Each row is a point on a tangle of strands that fork, close into loops and nearly touch. The rows are in no order.
In the rows, 128 means zero.
Two points are linked if the straight distance between their rows is under 156. Some points are linked to none.
k_488: [143  82 119 161 174 123 187 150 126 101 128 102 127 137 109 147 109 107
 177 124  85  98 106 163 143 176 128 164  93 149 128 145  92 146]
k_964: [164 109 150 111 130 143 157 124  73 144 151 117 120 150 175 132  92  87
 100  81 105  96 169 151 151 119 143 119 194 123 196 178 164 157]
k_125: [151 103  81  92 191  91 146 125 152 117 129 129 162 203 143 141 144 125
 130 128 135 131 129  77 134 160 144 109 161 166 139 139 111 148]
k_31: [157 111 155 163 102 151 163 187 104 137 131 103 131 147 131 168 105 167
 155 131 150 119  93 109 125 155 151 157 148 139  85  95 109 120]
k_431: [107 177 160 119 125 114 104 101 143 108 118 124 135 105 159 113 144  96
 113 145 184 178 110 151  96 100 104  76  94 140 156 161 179 147]
k_442: [148 144 142 114  89 162 122 127 115 166 130 124 101 135 116 123 125 143
 118 101 129 139 163 126 128 107 136 138 203 101 132  90 144 129]
k_904: [127 124 139 130  89 149  99 110 103 101 163 168 130 137 171 113  94 145
 144 121 145  95 135 147 145 142 162 120 116 127 122  81 137  79]
k_219: [206 112 136 126 128 123 169 136 149 118 126 124 133 113 166 112 142 127
  94 146 124 144 162 134 162 182 174  84 181 133 137 152 109 101]
k_631: [ 88  97 130 131 134 130 186  92  41 121  86 177 122 117 165 182 112 126
 124 128 126 154 141 130 177 111 122 121 124 138 126 184 117 160]
k_518: [180 110 103 121 149 115 173 121 153 126 141 111 128 189 150 126 126 132
 140 116 119 120 156 116 146 175 148 123 188 144 153 109 115 111]
k_180: [133  95 142 137 203 146 191 168 150 134  99 129 137 122 109 156 158 117
  98 176 136 143 104 112 124 131 132 120 137 138 121 145 126 120]
k_554: [143 135 163 161 108 132 170 221  85 160 130 116 135 157 124 175  88 163
 140 111 164 102 105 126 122 117 121 192 150 129 118 136 148 114]
k_495: [125 121 174 131 146 212 162 103  92 164  98 129 116  68 119 152 158  82
  86 152  92 159 123 126 113 129 144 101 172  92 111  97 142 147]
k_245: [ 97 147 145 166 158 137  97 120 165 114  97  78 118 145 101 129 161 163
 179 179 161 148  56 102 116 144 111 129  67 169 108  86 105 114]
k_799: [ 97 145 132 140  99 146  73 100 132 127 115  94 116 122 119 118 140 162
 163 144 139 149  99  93 108 136 134 110 119 131  89  56 111 126]
k_270: [132 108 126 146 119 146  93 176 151 132 157  96 163 100 104  88 126  96
 129 112  69  73  99  93  79 137 157 114  91  97  81 116 107 179]
k_224: [191 151 143  74  58 124 107 134 134 149 160 114 150 139 182 102 116 129
  82 112 152 152 163  82 111 129 144  65 186 121 126 155 129 161]
k_254: [143 122 170 122 142 153 184 114  61 131 117 137  91 147 185 157 110 102
 133 110 125 118 149 164 159 114 147 136 175 149 214 158 178 116]
k_868: [117 141 126 114 142 106 125 171 166 145 103 120 107  64  74 129 147 121
 100 139 125 157 157 153 121  78  90 138 131 124 134 191 129 138]
k_58: [ 87  98  53 127 147 109 123  97 100 121 123 149 154 125  87 147 134 143
 135 144  89 135 116  87 144 150 115 126 104 104  42  99  74 172]
k_885: [ 83 129 127 100 181 166  97 161 146 169 128 128 149 119  73 128 162  78
  83 129 127 126 120 101  74  68 107 128 122  96 121 139 163 162]
k_450: [129 113 110 135 135  91 143 151 136  90 159 159 119 132 136 110  80 117
 152 111 103  56 146 200 145 125 107 179  70 146 170 180 131 100]
k_333: [117 138 107 116 109 143 135 151  72 153 124 185 101 155 147 154 106 147
 106 113 146 140 169 120 138  96 135 139 192 103 122 111 147 112]
k_723: [157 118 157 127 182 120 139 158 165 129 137  77 166 145 130 122 139 105
 136 113 121 102  80  97 105 138 132 132  82 162 146 183 121 183]
k_811: [112 110 123 105 135 151 152 158  90 132 139 196 135 176 182 144 108 131
  71 151 174 133 149 104 130 110 154  99 169 123 128 122 160  91]
k_906: [114 114  98 141 100 134 119 149 122 132 149 158 114 103  89 116 108 128
 131 120  81  90 154 170 125 107 126 177 120  83 103 100 122 103]
k_359: [171 108  80 123  64  87 114 140 125 106 171 156 152 124 138 108  75 141
 134  89  97  97 170 137 165 152 151 123 135 110  97 156  88 129]
k_871: [110  87  63 154 129 118 156 143 110 123 110 147 140 145  89 162 131 183
 136 153 121 147 108 109 146 163 130 158 128 113  45  94  59 128]
k_515: [ 98 148 144 137  77 136  98  67  99  80 137 161 122 114 189 104 116 125
 138 134 164 150 115 169 132 147 140  67  94 138 130  85 152  93]
k_250: [148 157 117 103 116  97  81 171 184 113 156 109 140 175 136  99 127 177
 130 134 181 117 116 105 103 122 125 140 122 149 117 127 127  88]
k_941: [108 151 147 122 187 166 109 146 172 181 105  84 124 131  57 133 187 104
 118 144 119 143  99 102  74  92  85 155 142 108 127 105 154 151]
k_780: [204 147 150 104  73 116  91 145 165 147 164  85 145  79 130  80 114 113
  98  99 115 125 153  95 109 124 147  87 147 118 111 172 109 179]
k_353: [156 148 178 126 159 148 149 148 173 181 100  48  92 192 103 147 156 151
 156 121 143 124 110 127 117 119 111 190 149 154 195 119 148 122]
k_292: [149  89 106 135  72  97 143 134 108  95 147 179 162  84 147 116  84 141
 105 119  89 110 157 128 163 147 153 109  99  83  66 178  69 144]
k_69: [135 128 125 146  86 113 121 151 165 112 128 152 101  74 105 106 116 172
 133 145 120 123 151 179 157 120 133 165 117 104 107 112  99  80]
k_332: [ 68 142 130 141  93 132 106  61  94  97 117 151 129 110 143 138 128 128
 161 146 153 176 106 130 131 143 114  79  86 133 101  90 126 129]
k_352: [ 82 117 142 148 159 132 139 127 149 108 105 151  80 131 116 132 130 149
 160 154 140 118 103 190 147 111  94 180  80 158 169 111 148  62]
k_347: [156 130 113 113 182 144 121 138 188 124 161 139 172 177 164  69 171  85
  67 165 133 104 123 119  98 135 174  80 130 129 159 122 144  97]
k_641: [ 98 123 128 166 145 112 164 149 105 106 125 173  61 135 116 141 104 140
 149 123 113  85 134 208 152  99  89 216  82 143 181 140 155  61]
k_813: [121  97 110 144 126  80 188 172 107  82 140 178 136 105 129 148  72 110
 115 125  91  66 130 181 154 127 116 158  49 135 129 202 116 121]
k_257: [135 183 137  90 109 105  80 166 193 135 138 132 124 150 140  98 145 163
  95 152 203 150 143 116  88  86 118 123 143 141 154 125 161  70]
k_274: [105 140 120 140 170 139 114 101 175 126 112 111  86 123  88 117 163 140
 163 148 125 134 123 175 130 127 103 164 114 141 163  83 136  68]
k_113: [ 97 140  98  99 108  78  92 109  65 117 150 171 131 163 154 153  83 122
 140  67 148 106 157 137 141  88  99 147 112 136 157 180 163 149]
k_289: [182 141 175 122  78 152 129 148 129 155 122  83 115 137 149 156 117 182
 137 115 154 156 118  93 136 133 141 137 180 134 117 106 110 135]
k_99: [177 118 142 133  79 130  93 181 159 156 159  91 143  77  83  76 108  97
 116  85  73  91 148 110  94 125 140 128 134  92  90 130 112 184]
k_880: [135 118  92 149  71 116  83  60 131 131 119 127 134  56  92  89 117 140
 162  86  64 142 172 129 161 160 136 119 134  77  87 108  72 156]
k_500: [ 58 143  54  88 150  67 101  79  99 112 124 179 126 170 125 145 136 131
 122 115 159 162 160 120 135  99  80 123 108 151 156 175 148 145]
k_18: [152 158 184 110  91 105 124 121 122  96 119 118 123  97 195 141 120 138
 113 138 189 168 122 145 134 129 127  90 110 168 161 183 155 112]
k_159: [104 113 105 103 229 106 152  98 147 130 120 124 152 183 127 146 151  67
 135 113 111 121 125 130 133 128 104 153 101 158 207 177 155 144]
k_153: [143 139 128  87 150 110 109 179 174 164 131 117 134 104  86 114 150  80
  68 117 123 125 159 117 102  81 113 126 162 118 140 179 153 167]
k_43: [ 91 113 138 151  51 113  61 168  96 124 141 114 140  92 102 121  98 146
 155 121 122  87  93  95 102  99 119 165  80 103  58  92 124 126]
k_21: [ 93 167  49  83 167  72 108 124 151 137 109 172 125 158 111 125 161 120
  77 142 168 175 185 118 118  85  99 108 165 131 165 159 165 116]
k_342: [102 180  96  84 118  73  92 139 149 147 116 138 122 159 124 132 156 166
  94 144 208 181 168 105 116  83 100 112 175 146 147 141 158 107]
k_682: [ 95 117 131 127 203 157 150 106 116 149 115 125 104 138 100 142 144  76
 138 110  91 104 134 164 117 102 104 160 130 129 191 136 166 148]
k_672: [102  87  96 155 136 124 180 170  67 133 116 132 151 186 108 197  99 167
 157 143 142 116  85 101 137 165 126 165 137 130  62  93  96 132]
k_211: [108 129 123 124 160 112 130 159 164 130  89 134 136  76  86 146 167 131
  96 183 158 175 122 107 116 101  99 115 108 133  88 167 124 134]
k_540: [112 133 229 127  84 176 124 121  89 130 114  90 122  67 160 138 116 104
 140 115 140 128  81 127 103 121 133 107  89 126 126 139 152 172]
k_917: [127 161 157 164 176 140 111 109 206 110 112  77 119 114 117  94 176 128
 167 164 140 137  79 156 105 147 113 131  63 168 171 105 130  85]
k_647: [158 148 102 153 104 126  97  70 163 123 120  95 118  64 105  88 142 128
 166 102  84 141 158 143 152 172 124 107 142 125 124 122  85 146]
k_872: [119 182 125 128  98 110  56 104 183 100 146 127 131  90 123  59 158 101
 117 146 147 154 120 146  67 110 117  74  78 120 125 121 141 125]
k_42: [132 145 219 122 112 194 137 130 105 132 113 117 125  77 165 128 150  92
  77 156 146 150  87 120  92 122 155  76 132 109 126 127 165 138]
k_263: [146 161 147 101 174 154 135  95 161 166 101  66 127 169 102 145 174 129
 134 144 146 167 114  83  93 115 106 131 163 150 168  98 145 144]
k_82: [150 132 173 133 146 195 143 137 115 183 136  70 111 204 126 140 125 134
 158 107 125  97  92 120  94 121 138 178 166 124 162  56 155 135]
k_899: [ 88 107  85 118 107 104 155  93  87 110 121 189 136  84 133 143 107 133
  99 120 107 144 162 130 163 105 119 107 109 100  98 174 105 158]
k_724: [129 138 139 120  96 105  91 117  86 108 167 133 139 170 173 147  80 137
 161  80 153  85 129 114 140 129 122 144 120 148 134 136 148 139]
k_960: [131 114 130 112 200 130 156 178 194 124 131 146 157 164 146 118 173 109
  72 186 168 127 107 100  97 120 153 100 124 138 131 135 136  90]
k_221: [195 163 119 144 110 129 118  51 173 105 136 100 115  96 147  78 163 122
 158 127  99 146 150 166 157 196 156  87 155 141 167  93 110 106]
k_962: [ 85 105  81 149  74 107 111 170  82 143 144 139 142 123  67 145  90 134
 133 116  90  81 109 135 105 105  98 199  92  79  64  99 110 133]
k_123: [151  76  98 160 138 153 183  81 112  89 142 157 120 126 160 127 107 123
 142 140  75  99 147 166 178 189 176 104 122 120 115  99  90 103]
k_732: [119 108  58 137 104 109 111  71 109 157 107 136 143 112  69 130 114 133
 155  81  70 139 156 111 164 158 124 142 150  67  66  99  70 179]
k_514: [160 142  80 103  71  66  82 139 111 133 154 134 153 171 131 142  86 170
 155  73 143 120 161 102 159 144 123 149 158 134 102 139 108 138]
k_494: [151 116 140 144 156 133 111 149 150 117 164  96 158 125 140 102 133 110
 131 130 117 101  87  80  95 157 162 106  89 138 102 133  97 168]
k_663: [113 124 158 145 165 171 153  98 113 155 117 115 109  63  87 131 148  79
 121 125  67 127 137 165 121 110 118 128 142 104 143 122 147 148]
k_695: [150 143 130 126 115 100  91 184 182 115 154 103 166 144 134  90 142 164
 114 157 165 130  94  51  90 142 155 100  98 150  85 134  88 148]
k_939: [129 102 131 141 160 175 180  46  91 114 119 142 124 125 149 135 140  96
 148 134  83 123 128 159 166 179 158  97 152 117 138  90 113 117]
k_533: [148 142 139 139 129 183 132  48 125 127 115 101  92 133 148 124 149 139
 159 126 111 159 133 147 154 178 159 110 173 126 152  44 124 105]
k_638: [ 73  99 160 154 103 143 178 100  37 119 100 204 116 134 162 174  97 156
 140 138 135 132 108 139 187 117 129 134 109 133 117 126 136 124]
k_302: [123 127  79 107 226 108 138  75 159 111 128 123 167 187 129 117 166  80
 131 136 111 132 129  98 124 155 120 108 137 162 172 126 134 148]
k_391: [168 116 179 124 109 133 174 130 134 112 113 108 118  84 185 142 127 142
 109 145 142 161 126 155 168 149 155 100 134 148 137 175 122 116]
k_140: [104 127 140 171  48 108  77 159 125 122 125 129 116  92  92 124 111 203
 165 148 145 115 103 138 139 105 114 179  85 109  62  92 108  67]
k_367: [ 79 143 158 130 148 162 134 108  66 147 104 146  87 150 138 143 134 100
 129 109 138 143 127 146 123  93 107 129 138 144 194 132 187 125]

A piece is two or more points that can be reached from each other along the links. Count, over all rows, the pieces, the separate loops (a circle has one, a figure eight two, a Y none), the forks (points with three links) and the tips (points with one).
pieces => 5
loops => 1
forks => 4
tips => 12

A fork is a point with three links, a tip a point with one. Leave the first point through the second and follow the links. Name the first fork or tip that comes.
k_211 / k_868 => k_82
k_302 / k_125 => k_872
k_695 / k_250 => k_724
k_332 / k_799 => k_813
k_82 / k_353 => k_347
k_58 / k_732 => k_123

A tip is a point with one link. Name the tips that can be reached along the links from each point below, in the order of the rows.
k_780 => k_224, k_723, k_813, k_638
k_219 => k_964, k_540, k_872
k_180 => k_347, k_82
k_221 => k_554, k_811, k_123
